Each row is a point on a tangle of strands that fork, close into loops and nearly touch. The rows are in no order.
Points whose rows are less than 81 apart are linked; no others are. Some points are linked to none.
(896): [  0 -10 -20  -1  42 -48  -8 -20  23  14  -8 -30  11  -9 -22  41  -9  -4
   6  48  20 -53  -2 -24  -1  15  -6  27]
(202): [-20 -27 -20  12   0 -45   6  -5  -1  12  -9 -23 -26 -11 -37  -1 -10 -14
   1  56  23  35 -24  -7  -9  -2  -1  41]
(586): [  0 -51  11  -5  18 -24   1 -50  29  -5 -17  34  -7 -46  46  67 -25  19
  37 -10   2   6  30  20 -20  -5  -1  30]
(435): [ 13 -20  -9  49 -24  -9   3  49   2  -2 -22   7  -4  49   9 -16  41   1
  16 -11   5  31 -44  23 -15  14   4 -18]
(70): [-28 -37 -15   0  25 -21  -7 -53 -10  -3  -9 -24  -1   0  53  38 -39 -19
  -7  16  34 -45   4 -44  -8 -10 -23  16]
(950): [ 49   0 -15  26  -8  30 -23   2 -17 -40 -27 -22   1  29 -42 -21   5  16
   0 -10 -44   8  19  37  -5 -28 -16 -12]
(905): [  1   3  15  17 -20  47   7  44   9  -6 -21  26   4  23  16 -15   7 -14
  -9 -20   0  -6  12   8  -9   5   4 -25]
(1215): [ -7 -23 -24 -21 -32   7  -4  -3   7 -35  13  30  17 -15  -2  10 -47  -5
  20 -27  19  -6  43  22 -28 -44 -20  -1]
(1534): [ 18 -14  48  15  -7   1  39  32  13  -4  12  19  33  16  53 -43  18  -8
   4   3  -9  -5  15  30  19   3   6 -66]
(1059): [ 46 -22 -17 -53 -26 -61  -1 -14 -11  -5   6 -14 -15  -3 -39  31 -16  -3
  -5  27  -2 -18  17  -7 -22 -16 -41  20]
(1252): [ 23 -25  -1  41 -11  13   5  13   8  16  -2   8   0  63  21  -9  60  -3
  21 -15  -6  31 -36  23  11  31  10  -4]
(1295): [ 25   5 -30  44 -18  27 -29  -6   4  13  -3 -27   2  44  -4  -5  38   0
  -5 -24 -26  19  -7  21  20  32  23   9]
(1006): [ -2  27   1  15  -5  14 -24   6  25 -10  -4  35 -14  21  17 -23  10 -16
  22 -10  10  48   2  46 -40  -5 -38  26]
(506): [-10  -7   4  11 -14 -22  17  47 -33  27  19 -11  -4  19  -8  -5  39 -22
   7 -27   0  30 -54   6  -4  41  37   7]
(492): [  2   2   5  13  -2  -4   2  30  14  12   3  12  -4 -20  -7  13  -1   2
   6  21  27  -1   7 -55 -27  37   2  16]
(985): [ -3  25 -25  30 -15 -10 -13  35 -10   7  -6 -19 -25  15 -26 -21  12 -15
   2 -20  -5   2 -17  17  -4   0  16   8]
(433): [ 40  31   0  12  -5  26 -32  18 -12  -4  -1 -28  10  16 -19   2  -7  -6
 -18 -17  -9 -36  18  -3  15   3  12 -45]
(1178): [-33  37 -11 -15   1   4   5  -2 -14  30  19  -7  -6 -13 -23 -12  17 -18
 -16 -11 -24  -6 -17  22  36   9  41  -4]
(1124): [-15  37 -27  19  11  28 -15 -20  10  12  20  25 -25  24   6 -21  20 -21
  -2 -20   8  26 -16   7  -1   6  -5  15]
(1724): [ 16 -54  19  23 -40  33   9  10  25  11 -21  26  15  28   8 -30  45  -9
  -2  -9 -18 -22   4  17  34  23  25 -39]
(194): [ 12  -4   8  20 -23 -15  30  64  -3  15  -4  10 -19   6   2  -5  27  -7
   5 -16  -3  33 -28 -24 -23  26  -5 -17]
(277): [-10   1   7 -17 -14   1  15 -25  11   2 -21   3 -44 -14  13 -10 -32 -32
   3   6  22   4   1 -21 -21 -46  -9  24]
(123): [-27 -15  -7  10   9 -44  12  18 -14  25   0   0 -32 -20 -23  -9  17 -19
   2  28  12  44 -39 -23  -5  23  14  26]
(1175): [ 44 -10  -7 -28  29 -50  -2 -39   5   0 -19 -26  -7 -28 -43  51 -14  35
  18   8 -19 -51   7 -29  -3 -13 -26  16]
(1722): [ 45  -3 -21 -41 -36 -44  -9  16   0 -29   7   3   0 -11 -40  14 -23   0
   2   1  -6 -17  20   4 -35 -22 -42   8]
(884): [-19 -14  28  34  -7   9  34  42   7  -5 -20  17  19  -9  20   0  -5  61
  11  -7  15  -5  -1  -6   5  26  -6 -22]
(508): [-16 -14 -19  22   2  61  -5  -4   4 -30 -21  32   1  12  -7 -17 -12 -14
 -12 -25 -15   7  35  32 -14 -44 -13 -10]
(1320): [-43  22   9 -27  12  19  33 -27  -2  37  11  23 -21 -24  24 -17  30  -8
 -10  10   0  22 -26  -3  35   1  26  16]
(681): [-52  14 -13 -37  -8 -13   9   3  -8  32  13   8  37   5   2 -34  46 -24
   9  36  14  37 -21   8   0  33  30  17]
(1200): [  0 -34  21   7 -10 -28   9 -37   9  15 -23   9 -46 -21  33  14 -18 -44
 -10  39  27   4  -5 -10 -23 -14 -27  42]
(532): [-10  12  26 -12  16   3  11 -23   5  21 -13  19 -60 -18  24 -18  -8 -26
  -7  14  27  25 -14 -22 -14 -28  -1  27]
(584): [  4  38   4 -18   9  11  -4 -49 -22  -5  16   3   9 -30 -21  -1  19  -5
 -34   0 -43 -17 -24  17  56  -1   8 -44]
(51): [ 54  -9 -23 -48 -21 -35 -18  -5  -3 -35   7  16  17 -21 -16  25 -29  35
  25 -16   5 -26  19   6 -25 -17 -40  -4]
(1648): [  6  27 -26  16 -24 -42 -20  49 -22  16  -4 -33 -13   9 -39   2   2 -11
 -14 -14 -11  13 -15  -2  -5   7  19  -3]
(538): [-51  -1 -13 -35  15   2  -1 -21  -2  12  -6 -38   6   6   7 -30   0  12
  -5  58   7  16 -28  13  -1 -24  15  20]
(617): [  1  24  22   5  -4  12   3  12   9   7  -7  22 -55 -13   7 -17   8 -17
  11  -9  12  32 -15  -9 -30  -7 -12  17]
(1497): [ 10  27  38  20  -1  -2  23  39   0   6  21  -4 -31  23  46 -18  29  -1
  10  -8 -36  40 -18  14  -8  -1  -9 -16]
(264): [-12 -46 -19  -2   0 -54  12 -26   1  17 -11 -19 -24   1 -22  24 -27 -39
 -12  62  18   4 -13  -5 -14 -17 -26  47]
(1317): [-20 -38 -26   0  12  -5  25  11  17  -1 -23  -7  26 -26 -45  34 -39  47
  10 -43 -21 -19  33   4   2 -30 -12   6]
(1411): [ 25  16  26  24   3   1  32  28   8  11  26  -7 -13  42  63 -12  41  -6
  20 -15 -38  31 -25  25  20   8  -9 -24]
(19): [ -9 -29 -25   3  13 -33   0 -66   9  -4 -11 -24 -15  -9  26  35 -27   3
  19  11  18 -52   2 -42 -18  -7 -22  26]
(368): [-27 -13  30  31  11  18  28  28  11 -13 -15  26  18 -27  18  10 -17  51
  23 -10  11  10   4 -19 -13  11 -18  -4]
(1476): [ 19 -40  24  24 -20  45  33  -1  24   3 -15  34   2  24  33 -24  44 -13
 -13  -9 -28 -11   6  25  30  23   1 -44]
(476): [ 53  -6 -17 -56 -19 -43 -14 -33   2 -13  -4   1  10 -26 -15  36 -15  54
  28 -17   6 -33  12  -2 -25 -13 -40  16]
(481): [  8 -16 -21  -9  -4 -26   5 -50  12 -17  -7 -11   3 -19  10  21 -37  18
  32   6  15 -38  27 -36 -29 -12  -9  22]
(1297): [ -3  56   7   4   6  31 -22  -9  -3 -22   3  -8   1   9  -6  -1 -18  28
  20 -29  -1 -52  29 -14  13  -9  19 -18]
(1165): [-48  13  -5 -27 -10 -18  10   2 -16  23 -11 -14  21 -17  -8 -21  39 -16
  23  47 -13  18 -29   7  20  21  43  17]
(405): [  5   5  44 -15  25  12  17  22  -1  20  31  21 -46 -26  28  -7  15 -24
  -4  16   4  13  10 -51  -2  20  14   0]
(632): [ 41 -53  -4 -56 -11 -52  -9 -26 -30   3 -17 -26 -15  -6 -22  35 -24   6
 -29  32   9 -17  -7  -5   4 -27 -45  24]
(29): [-26  14   9 -62  12   8  10 -21 -12  11   7 -19  16 -26  -5 -14  -6  -8
 -25  41  -2 -32  13 -18  25 -17  48 -23]
(1228): [ 32  14 -24  35 -41 -41 -17  71  -3  10 -26 -29  10  17 -34  11   2 -14
 -24 -13  -6   2 -13   4  -4   2  18  -7]
(1022): [-23  34   9  -2  -6  45  -6  -1  20 -12 -18  26   9   3  18  -7 -15   4
  16 -23  21 -12  34 -34 -23 -12   4  -3]
(1615): [ -4  -1  -6  28  -3  23  11 -12  -7  15  48  16   3  32  37   8  40 -25
  -8 -28 -13  31 -41  14  25  59  14   7]
(727): [ 23  15 -48 -11   8  14 -51 -36  -4 -21  40  -3  -8  46 -28 -18   7 -25
 -17  12 -13  14  23  21  -4   0 -16  13]
(63): [ 22  33  26 -48  39  -1 -16 -40 -26 -10   4 -18   9 -13 -19   6 -21  40
  -3   7  32 -46   3 -35  28 -10   9 -15]
(713): [ -1  28 -14 -15   1 -13 -13  -5 -15 -11   7 -19 -35   1 -46 -23 -14 -14
 -17   0   3 -10  -6  -4   1 -36  11   2]
(1001): [ -9   5  18 -10 -26  34  15  36  -5  28  23  -3  -9   9   4   5  17 -30
 -15 -34   1 -18 -12 -18  19  47  38 -17]
(87): [ 29  44  19 -29  17  12 -33 -15 -18 -23   8  -8   1   5 -21   2 -24  27
   3 -25  14 -50  21 -23  11  -9   3 -26]
(1382): [ 14 -22  25  16 -17  -9  34  71  15  -6 -11  24  22  14  21 -19   7   8
 -10  10   7  18   4   2  -9  18 -13 -35]
(574): [ -3 -29  18  17  32 -11  14 -32  44  -5 -24  38 -17 -53  33  57 -16  15
  30  -3  -8 -12   9 -15 -26  -8  -9  25]
(27): [-20 -50 -17   7  20   7  31   7  27  11 -27   6  12 -31 -27  57 -24  24
  33 -21 -21 -15  26   2 -30 -16 -10  20]
(1014): [-20  29   2  12   7  18  -5  12   7  21   1  16 -40  11   6 -20  24 -18
   8 -21   7  32 -23  -5  -6  13 -12   8]
(1568): [-12   9  18  26 -25  23  14  51   4   9 -12  -4  16  12  19   7   1  37
  22 -22  15 -25  -4 -32   8  42   7 -22]
(1543): [-19  -5   3  -6  21   3  -7 -41   5  -1 -10 -14  -5 -14  26   1 -25  -4
   5  23  41 -31  16 -60  -8 -10  18  17]
(560): [-12  -7 -18   6 -10 -10  -9   2 -26  29  39   3  43  34   5  -2  49 -48
 -19 -25 -12  19 -29  25   0  64  28  15]
(803): [-33 -48   1 -23  39 -13 -15 -44 -22 -21 -13 -38  14   2  36  17 -32  -2
 -17  41  22 -48   8 -45   0 -14   2   7]
(269): [-36  29   1  -7   0  21  24 -15  -8  33  28  18 -16  -3  -2 -10  33 -19
 -11 -27 -10  15 -30   4  30  24  25  -4]
(1051): [  4  40 -21   6   0   2 -26 -47 -28  -2  30 -18  36  -8 -10  -7  24 -10
 -13   7 -42   5  -9  33  39  37  10 -20]
(529): [ 17   2  -6  36  -6  -4  -8  32  -1 -28 -29 -26  49   4 -24  12 -26  53
  10 -18  -9 -36  23  22  12   0  -7 -15]
(206): [ -8   7 -12  21   4  -7  16   7  27  -5 -21  -8   1 -30 -27  38 -11  37
  24  -1 -16 -31  21 -43 -15   2   7  23]
(1499): [ -6  30 -41 -13  14   6 -27 -64 -16 -16  46   7   3  21  -5 -24   6   5
 -32  25  -3  -2  -9  25  27  -8 -10   7]
(1222): [ 13 -25  26  33   6  16  16  31  -2 -21 -12  25  -9  30  31 -41  32  12
  -3  -9 -31  29  -7  51   3 -18 -12 -24]
(1668): [ 45   9  -2 -33  11 -35   8 -27  -4 -23 -12 -10   2 -25 -28  38 -18  52
  27 -18  -4 -42   7 -31  -4  -7 -32   7]
(1423): [ -3  38   2  31 -25   6  -4  37   7 -15 -18 -29  24  -4 -18  19 -26  43
  14 -12  -4 -33  17 -18   6   9   3  -9]
(331): [  9 -14 -33  18 -27   7 -16  -7 -16  21  34   8  34  27   7  -2  43 -43
 -41 -15 -25  26 -15  24   5  52  28  14]
(34): [-12 -19  -9 -27  31  -9 -11 -42  -6 -11   2 -32   4  -7  10  -4 -31   1
 -13  33  36 -46  15 -49   6 -13  21  15]
(645): [  6  -2  46   1  -8  -4  17  50   5 -15   0  30 -18  -9  26  -8   3   9
  -3   3 -14  45   6  16 -40 -16 -23  -4]
(1238): [-13 -41  19   2   8   1   9  21   9   3   2  24  29 -21   6  24 -38  21
  11 -16  21  33  33  15 -22   3 -42  29]
(917): [-36  26 -39 -24  13  -5 -11 -27   5  22  29   3   7  16  -8 -39  14 -21
 -17  26  30  28 -16  21   4   9   5  14]
(1030): [  7   2  11  14 -21  -2  15  59  11   4  -3  12 -19  -9  -6   0   7 -15
  -4   6  10  22  -4 -41 -32  27  -8   1]
(1653): [ -7  28  10 -14   7  -5 -16 -16  14  26  21  18 -30  17  16 -35  11 -28
  12  15  40  59 -16  11 -26   2 -23  33]
(392): [-33  17 -40 -43  -9  -1 -14 -32   2   4  26   4  34  15   3 -32   7 -18
 -38  50   4  18  -8  33   9 -17   5   0]
(1244): [ 32  -2   0 -14  51 -50  -4 -36   2   9  -8 -34   5 -17 -34  44 -14  35
   8  33   7 -46   4 -32   7  -3 -16  18]
(1793): [ 19  35  -2 -21  33  17 -15 -60 -30 -15  10  13  -7  -8 -32  -2   9  17
 -45   7 -21 -10 -23  29  49 -14  -7 -34]
(1764): [-18 -20  13  21  12  49   0  12   4 -17 -25  43  -7   4  15 -23   0  -9
 -13 -29  -7  29  22  49 -15 -33 -18  -1]
(1330): [-23  29 -24   8  -1   2 -14 -29 -20  19  30 -12  23 -11 -10  -6  30 -19
 -13  -9 -39  -2 -21  31  40  36  27   4]
(421): [-17  20 -37 -42   2  -1 -19 -52 -10 -15  35   9  32  12  14 -24  11   9
 -49  49   0   1  -9  28  31 -18 -14  -5]
(1733): [ -3  -7 -15  19   5  -5  18  23   0 -26 -27 -19  40 -15 -35  30 -38  60
   3 -30 -24 -38  22  25   9 -23 -10  -7]
(1391): [ 28  -4  42  14 -15  20  45  36  15  14  25  -5   1  33  54 -10  31 -29
   2 -13 -33   6 -11   2  26   5   4 -46]
(278): [-13  46   7 -48   0   0   8 -31 -12  12   2  -7  18 -21 -13  -1  33  -4
 -18  22 -43 -25 -18  23  51  -7  19 -40]
(498): [ 28 -33 -19  28 -25  21  -5 -12   1  23  40  -3  24  55  26   4  42 -15
 -15 -24 -16  24 -32  15  18  60  32  13]
(1480): [-15 -31 -17  -1   1   1  24 -36  19 -21 -19  24   1 -45  11  38 -46  30
  38 -26   2  -2  30 -14 -15 -31  -5  18]
(1518): [-11  37 -10 -23  12 -10 -19  -1 -20  14  10 -18 -15  -6 -34 -21   3 -11
 -19  -4 -16  -5  -7  16  25 -19  25 -18]
(111): [-21  -3  58  21  26  15  22  32 -12 -19  11  14  12 -12  58 -23 -17  59
   9  -5  -6   7  32   0   6  -4 -10 -19]
(655): [-19   7  -7   6 -11 -13   7  17 -22  36  28  -9  21  33   2   0  45 -24
   1 -34 -10  16 -53  24   2  57  45   9]
(954): [-13  -2   8  24  22  -7   6 -41  20 -11 -31  13 -23 -36  33  20 -22  10
  22   4  30 -21   7 -61 -12 -14   4  23]
(1642): [ 35  25   2 -24  15 -43  -9   2  -8  -2  11 -35  19 -19 -52  15 -23  13
  -2  31  19 -19  16 -39  -1  11   0  -6]
(377): [ 24 -23 -18  45 -39  11 -16  29   4 -11 -45  -9  15  31 -21 -24  17  -1
 -14  -9 -25 -10  16  35   6 -13  22 -14]
(1732): [-40   9 -17 -37   0  -9  -4 -10  -2  29  13   7  13   1  -2 -35  24 -37
  -5  39  26  48 -21  13  -7  11  12  15]
(535): [ 17  -9  12  39  -3  19  24  18   7  12  14   8 -10  56  42  -6  54  -7
  20 -27 -28  27 -37  16  18  18  -3 -17]
(1107): [  9  45  22  -7  18 -18 -12   4 -22   9   5 -44  37 -41 -39  20 -19  26
  12   6  10 -20  -9 -26  29  39  32 -29]
(1484): [-10   3   4   6 -11  27  11  26   1  33  16   1 -19  10   2   4  25 -31
 -24 -40 -18  -4 -32   4  30  29  29 -13]
(1325): [ 28 -25  29  37 -17  30  43   5  25   5   7  15  -2  29  48 -14  43 -16
  -4 -10 -45   2  -7  26  45  14  -3 -53]
(1216): [ 36  -3 -21  36 -21  27 -22   6   4  -9 -37 -37   0  38 -26 -23  20   9
   1  -2 -42   8  15  40   7 -14  13 -12]
(1374): [  3   6  48 -26  38   7  24  -5  -1  29  22  14 -51 -30  40 -14  27 -30
 -13  31  -5  17   0 -30   9   4  21   8]
(1531): [-13  17 -29  -6 -10 -32 -33   0   0   5  20 -16 -16  27 -29 -27  -8 -32
  10  20  40  32 -17  11 -29  -5  -7  28]
(531): [  6 -49 -13 -28  -9 -45   5 -27 -20   2  -3 -35 -28   7 -15  23 -33 -21
 -21  51   3 -18  -6  -8  -7 -28 -36  25]
(151): [ 13 -22  31  21   0   8  33  49  10  -5   0  24   0  21  44 -41  24  -3
 -11   3 -31  18   5  39  10 -16  -4 -49]
(245): [-15 -20   8  17   8   7  19 -41  26 -23 -36  24 -22 -52  28  41 -26  10
  29 -11   1 -21   9 -44 -15 -20   2  24]
(1270): [ -6   2  28  12   6  12  26  31  -9  16  20   1 -10  -9  10  11  11  10
  21  -1  24  -9 -15 -63   8  67  30  -5]
(232): [-44   8 -10 -28   0 -20   2  -4 -10  14 -11 -29   0 -23 -16 -28  14  -3
   4  56  -5  13 -22   7  15 -16  37  10]
(204): [  8  20 -50  33   2  13 -48  -4 -11  11   9 -30  -5  44 -16 -18  23  -4
  -4 -13 -21  13  -1  26   9  21  14   2]
(198): [  3  30   5 -46  35   6 -10 -45 -29 -12  -2   8   1   1 -11 -12  17  30
 -39  12  -2  -7 -32  33  40 -33  -4 -11]
(1713): [ 20  23   8  -6  31 -30   0  -6 -17   1   6 -32  25 -33 -48  22 -21  37
   5  32  14 -20  -4 -37  20  21  15 -22]
(1660): [  8  -3 -20   9 -15  14 -20  27  -6 -51  -9   6  36  11 -18 -11 -31   6
   7 -20   2 -26  43  27 -23 -29 -14 -11]
(976): [  1  13 -22  38 -16  47  -5 -23  -5   5  41  24 -10  25  37  -5  35 -16
 -12 -26 -10  34 -19   8  27  56  -7  14]
(337): [-23 -47  -6  -8   3   0  10 -33  11 -14  -6  19  -2 -42  28  41 -47  28
  42 -33  21  27  35  -2   1 -35 -20  18]
(1730): [ 34 -38   2  34 -35   8 -12   5  16  24  -4 -19   3  44  -2  10  49 -15
   1 -31 -35   2 -35  17  43  25  53   6]
(1276): [ -7 -29 -27  -3 -32  -3   6  23  11 -32  -5  18  13 -12 -20  11 -40 -17
  13 -17   8  12  27  22 -37 -28 -29   8]
(1771): [-27  -3  34 -28  34  21  34 -18  -7  38   6  16 -32 -37  31 -23  26 -24
 -16  32   2  16 -18 -16  19   2  28   9]
(1513): [  3   2  28  21 -18  18  25  48   3   8  11  -2   5  -4  29   9  10  22
  29  -8   4   4  -8 -56  -8  57  12 -24]
(1714): [ 26 -18 -20  51 -45 -22 -17  52   6  -6 -49 -10  20  29 -25   0  24  -4
 -16  -3 -11 -11   1  16   5  -3  23 -14]
(846): [ -2 -20  26  -2 -10   5  10  51  10 -13  -2  34  18 -17  15   2 -21   7
  -4  -7  12  31  25   3 -40  -4 -36   4]
(143): [-18   0  -9  20 -18  32  -9  41  12 -25 -26  15  23  10   6 -14 -19  -1
  -8 -20  16 -17  30  19 -14  -6  -5  -8]
(115): [ -5   3  19 -55  28  -1  -3 -20 -20  -5  -5 -33  25 -25   4  -9 -12  18
 -21  49  10 -38  12 -24  18 -15  32 -21]
(830): [ 39  28   3 -16  16 -38 -11  23 -36  -6   0 -15   2  -7 -60   1  -2 -19
 -28  -1   7  -5 -27  -4   6  -4  -1 -49]
(85): [ 15  26 -45  19   1  14 -48 -16  -2 -13  14 -17  -6  44 -27 -20  14  -4
   3  -5 -18  11   7  24 -15   0 -14  11]
(221): [  0  35 -31  36  -3  42 -16 -28   8  13  27  36 -12  22  37 -12  21 -22
 -17 -13   5  41   1   3   9  29 -23  11]
(565): [ -1   4  24 -67  29   1 -10 -28 -34 -10 -24  -8   9  -9  -9  -9   5  30
 -40  16  -1  -8 -37  24  20 -48 -10  -4]
(1098): [ -1 -16  11  32  14  32   4  28   3 -16 -20  36 -11  16  22 -29  20   8
  -6 -13 -14  34  -9  54 -19 -18 -26  -4]
(796): [ 29 -50  18  21 -45  21   4   4  29  12 -15   2   3  39  -7 -10  61 -12
   3 -18 -35 -14 -13   6  41  21  34 -20]
(757): [ -4  38  -8  -5  -3  -2 -25 -21  24   5  10  18 -22  26  13 -29  -1 -32
  14   2  41  41  -4  22 -42 -14 -35  27]
(715): [ -7   0 -11  28  11 -11   8  13  22   8  -6  -5  -1 -22 -17  29  -3  20
  19  15  13 -17   8 -56 -21  39   3  28]
(1140): [-25  19  38  -3   3  43  -5   5  14 -21 -11  43  18 -17  41  -6 -21  19
  17 -30  19  16  37  -5 -20 -19 -11   2]
(367): [ -8 -42  33   2  25 -18   4   5   5   1  13  24   6 -20  24  26 -40  41
  10 -35  19  30  41  11   3  -1 -45  36]
(1266): [ -8  40   9 -14   2   3 -17  14  -7  10  15 -19   3 -17 -16  -7 -23   1
   1   0  20 -33  20 -32   8  13  35  -8]
(866): [ -3 -56  24   0  31 -12   4 -13  23  11   4  34  -5 -42  30  61 -32  33
  28 -12  -2  29  36  22 -12  -4 -30  40]
(191): [-27  26  17 -50 -10   9  21 -15  -4  22 -10 -25  17 -31  -4 -12  25 -19
  -8  42 -39 -22  -3  -3  45  -3  37 -24]
(284): [-25  34   2   5  -4  31   0  -1   8 -21 -13  -6  -7 -10  -1   4 -31  26
  34 -26  10 -30  18 -46  -4 -13  18   1]
(147): [ 34 -18 -17   5  -3  27 -25  19 -22 -50 -23  -6  18  14 -28 -12 -18   0
 -10 -14 -24 -22  42  40 -15 -32 -18 -20]
(1289): [  1  -2  -6 -34 -21  -5  -1 -34  13 -14  -4  -2 -38   5  -2 -11 -39 -35
  -1   0  17 -21  12 -29 -27 -49  -8  11]
(1463): [ -4   7 -21  43 -20  -3 -14  39  -1   1 -17   0 -18  34  -8 -20  29  -5
  14 -21   5  32 -36  17 -25  15  -3   1]
(557): [-20 -36  -7 -14  -9  10  -7 -16  -1 -22   7  35  18 -26  26  15 -52   5
  42 -38  40  23  47  18  -5 -35 -26  -6]
(680): [ 34 -18 -10  36 -24  11 -16 -15   2  30   4 -47  11  25 -10   2  30  -5
 -12 -30 -43   7 -25  31  45  26  41  10]
(1555): [ -4  31  -6   2 -22  11 -17  32   5   7  10  -8  -6   6 -20  -5  -7 -17
  -9 -12  17 -22  22 -26  -4  10  23 -10]
(698): [ -4 -13 -30  37 -16  30 -16   6   2 -30 -29   0  -2  32 -19 -26  -1   4
  16 -14 -20  24   0  54 -27 -21 -19  10]
(25): [-10   0  18  -5   9 -33  -9  -6   3  24   0  -1 -35   0   5 -22  -1 -22
  20  40  44  63 -26  -1 -29  11 -12  48]
(1209): [  0  -4  55  11  11  13  26  36   2  -7  11  20  27   6  59 -32   1  35
   6  -4   1  -2  26  17   2   7 -12 -46]
(255): [ -6 -18 -15   9  13  -7  23  -1  36   2 -34   0   7 -39 -47  52 -20  22
  15  -6 -31 -42  31 -26 -31 -13   5  18]
(291): [ 16  47  13 -23   6  -3 -13  12 -25  11  16 -33  22 -20 -27  -2 -11  -1
 -11   5   9 -20  15 -14  21  21  30 -35]
(762): [ 48  27  -5 -21  -2 -48 -11  30 -16 -16   6 -16  12  -6 -65  17 -24  -6
 -21   8  11  -5   5 -26   0   5 -24 -21]
(894): [-24 -20  58  17  32  10  33  27  -9 -14  -2  32   5 -36  38   4 -24  57
   7 -19  -4  10  24 -13   7 -11 -15 -11]
(1599): [ 29  27 -10  13   9  17 -19 -32 -34   7  10 -31  14  -3 -36   1  21 -12
 -20 -19 -40   4 -25  36  38  26  26 -41]
(1625): [ -9 -20   1 -51  13 -33  -3 -16 -33  -8  -9 -41  -6   0 -20 -14 -13  22
 -14  45   9   5 -29  20   6 -40  -8  21]
(729): [  5 -10 -23 -29 -28 -12  -5 -22  17 -36   3  13  13 -15   3  15 -41  10
  27  -8  20 -13  31 -19 -40 -28 -17  11]
(496): [ -8 -24 -17  -3 -11  -3  13  15  26  -6   6  16  38 -19 -15  28 -41  16
  19  -8  20  12  31  12 -39   7 -26  19]
(329): [-27 -31 -13   1  38 -42   1 -35  20  26  -4 -30  16   9   0  50 -21 -13
  -7  46  30 -59 -12 -13   1  -1 -17  28]
(1515): [ 40  19   2   8  14   0 -18   6 -33  -3   4 -28   6  -2 -53   4  15 -22
 -17 -10 -16   5 -32  24  17   7  20 -56]
(1336): [-11 -39   6   9  12 -28   1 -20  14  19 -12   2 -13 -13  30  27 -24 -52
 -23  50  44 -21  -1 -25 -19  -7 -27  27]
(1753): [ -1  19  34 -18   1  37  30  28   0  25  27  13 -19  -4  21  -5  17 -27
  -2 -15   4   9  -4 -36   8  36  24 -20]
(218): [  5  14  45   7  -5  -8  15  44   8 -11  14  11 -43  -3  35 -24  11   1
   9  13 -32  39  -1   0 -26 -18 -17  -3]
(1658): [-31 -42 -19  -1  21 -33  -5 -13  20  21  -1 -20  14  -1  21  47 -23 -37
 -33  58  37 -39  -5 -15  -1  -2 -23  18]
(1616): [-25 -11  15   4  10  26  -8  -5   4 -23 -10  39  24 -23  32   7 -44  19
  23 -38  39  15  40   5 -10 -34 -14   2]
(1740): [ 20  19 -34 -27  15   6 -43 -58  -4 -22  37   5 -15  38 -11 -22   1   4
 -22  10  -2  -4  -3  25   5 -21 -27  16]
(936): [ -8 -10   0  14 -13 -26  21  53 -24  25   9  -6 -26   0 -15  -1  28 -11
   0  -2   1  36 -45 -24  -9  32  20   2]
(1044): [  3  20 -15 -10 -20  -9 -14  26   4 -13   4 -12 -10   1 -40  -5 -24 -18
  -7   2   7 -18  17 -25 -19 -22  -3   6]
(992): [ -5  14 -23   8  -6  50 -11  -7  11 -24  -7  21  -9  18  -5  -6  -7 -20
 -12 -23 -24 -17  35   9 -10 -38   0 -13]
(1767): [  7   6  33 -44  44  -7 -10 -41 -33 -20 -15 -27  23 -27   5   3 -23  46
 -11  29  29 -39   5 -34  24 -13  13  -9]
(1742): [ -8  16 -16 -26 -16  24 -13 -15  12 -29   1  10 -21  12  -5 -13 -25 -21
   5 -24  -5 -29  24 -10 -18 -56  -7  -9]
(1583): [-13  16  10  20 -16   3  -2  18  14 -16 -15  25 -33  -4  -2 -12  -7  -5
  22 -14  11  40 -17  15 -43 -20 -24  22]

A piece is all that can be reached along the links. How many separate loops has the piece of each point below (a circle has one, a figure eight two, a Y none), and how many tips (points with one link)?
(538) => loops 2, tips 3
(206) => loops 0, tips 4
(1753) => loops 2, tips 0

A fork is a point with three links, a tip a point with one. Leave the first point through the second and follow the links. Name the first fork or tip that comes.
(1740); (1499) => (538)
(1423); (529) => (936)
(85); (204) => (1411)
(51); (476) => (1200)

How many points has the smallest loop of links through each point below? Write - if it is on no loop.
(586) => 12
(1515) => 16
(269) => 8
(70) => 13
(584) => -
